Each row is a point on a tangle of strands that fork, close into loops and nearly touch. The rows are in no order.
(in the rows, 128 means zero)
Two points are linked if the straight distance between their rows is under 55.1. Some points are linked to none.
tar: [116 132 134 108 123 131 131 135 118 132  95 136  85 160 158 133]
Senu: [147 193 148 130 126  90 141 111 131 156  43 103 142 146 193 111]
mede: [142  72 109 164 150 173 108  81 166  98 206 139 156  84  76 111]
noda: [110 153 132 101 129 115 148 149 113 134 100 108  76 203 165 132]
pabu: [101 167 133  91 124 107 159 166 111 138 105  95  76 228 174 130]
Vaz: [145 197 159 132 121  98 151 124 143 165  49 109 134 169 208 106]
faret: [109  91 129 135 106 163  87 102 154  81 189 167  88  97 135 129]
zov: [ 96  89 119 114  90 147 122 128 125  96 175 139  83 115 117 149]
dif: [150 118 129 164 129 147  62  94 165  88 178 178 134  62 120 123]
taguk: [159 108 119 168 153 151  86 102 164 113 183 163 171  65  93 112]
Zomum: [112 116 102 114 126 131 185 172  89 132 142  78 102 167  95 149]
turav: [ 96  85 116 122  93 143 133 141 118 103 180 126  99 119 103 151]
Tovuz: [122 111 152 126 119 151  85 111 161 112 133 191 110 109 161 118]
dod: [161 158 138 144 138 101 123 121 121 158  75 130 188  81 130 123]
Til: [120  97 136 137 114 158  76  97 166  85 178 181 100  94 140 120]
Nup: [118  86 113 130 114 153 133 135 134 119 184 136 137 105  90 137]
Ferak: [ 96  98 109 117 109 137 190 171  83 124 156  80  91 175  91 151]
reg: [148 158 121 126 159 106 161 153 101 161  89  92 157 154 108 128]
riku: [130 119 129 131 118 126  91 119 141 116 145 165 141  83 118 135]
zepir: [161 133 133 144 168 117 119  90 151 151  92 142 226  75 100  96]
Zem: [104 172 103  96 130  92 174 185  85 131 126  59  92 208 129 145]
Gazod: [171 126 134 167 159 131  84  96 165 132 146 164 202  59 107 104]
gadol: [153  91 113 166 152 165 102  94 167 108 193 154 164  76  83 112]
rik: [141 159 158 132 122 114 117 107 136 149  55 139 134 121 184 115]
maki: [125 140 151 117 128 127 131 140 123 144  85 140  91 169 176 124]
Zal: [ 88  78 113 120  97 148 178 160  90 116 173  97 101 152  88 153]
Bes: [151 183 153 137 125  99 131 109 140 156  42 117 146 124 189 111]
Beve: [ 94  78 127 125  91 155 110 114 144  84 198 153  84 114 127 137]
Vis: [134 110 133 146 124 150  66  91 166  84 174 183 114  80 137 121]
zateb: [164 145 135 140 158 112 130 108 134 165  80 132 218  80 116 111]
leve: [133 142 154 122 126 122 110 114 135 136  74 153 120 125 172 121]
Kone: [123 109 116 131 117 139 103 127 139 116 170 149 129  91 106 139]
riz: [120 120 146 117 121 134 108 124 136 126 102 166 104 128 158 127]
poguz: [148 162 126 131 138  99 138 147 103 154  91 104 150 132 124 136]
Gelin: [154 155 140 134 135 102 126 132 114 150  82 124 157 104 130 131]
pife: [134 139 140 126 127 111 108 121 122 131  93 141 137  99 135 137]
lusu: [124 174 128 102 131  94 142 148 102 138  94  89  96 189 154 136]
Gepus: [142 176 168 142 115 116 144 142 136 168  64 131 114 168 205 111]
nive: [119 117 115 116 119 126 125 140 114 126 134 132 116 113 113 146]
nesad: [160 113 127 174 139 151  72 100 167  95 185 172 146  58 106 116]
kofo: [105  72 109 126 116 157 158 127 122 123 186 118 137 126  76 136]
Bopo: [ 89  80 114 119  91 144 161 154 102 109 177 113  96 135  95 155]
Lapo: [134 150 162 131 124 130 130 140 130 159  71 145 102 162 194 120]
nul: [108  66 104 127 130 158 146 101 139 111 191 114 151 120  68 124]
Fogu: [116 145 104 112 139 120 184 179  90 144 128  66 112 186 105 143]
baf: [ 99 171 117  86 124  92 159 169  97 130 118  73  84 221 154 137]
zilof: [110 119 136 104 119 131 118 128 119 121 110 145  92 138 145 137]
nagu: [161 126 129 139 177 119 109  75 159 144 110 142 229  70  96  96]
Duku: [135 152 106 114 170 112 178 146 103 155  95  77 162 175  95 121]
sibe: [124  71 109 147 136 166 128  97 153 106 202 130 150 104  72 117]
luraf: [126 164 108 112 143 104 168 175  85 145 113  74 122 186 112 142]
bap: [127 125 128 118 119 124 108 128 123 125 123 146 126 104 123 140]
Kavet: [128 172 121 113 133  91 146 162  91 142 102  82 112 177 135 141]

A fork is a point with three links, a tip a point with one. Leave the first point through the second and follow the links. Name the first fork or tip that comes.
nagu / zepir | Gelin
noda / pabu | Zem
nul / kofo | bap
Gelin / dod | nagu

A piece is two or more points that can be reached from each other along the links. Count, over all rows, the pieces, the separate loops (a circle has one, a figure eight two, a Y none), the forks (points with three links) and the tips (points with one).
pieces | 2
loops | 1
forks | 2
tips | 4

Name the points in between on the shortest way along the links from the first point to the second, in order.
Fogu / Bopo | Zomum Ferak Zal
Lapo / rik | Gepus Vaz Senu Bes
dif / Bopo | Vis Til faret Beve zov turav
Gelin / Kone | pife bap riku
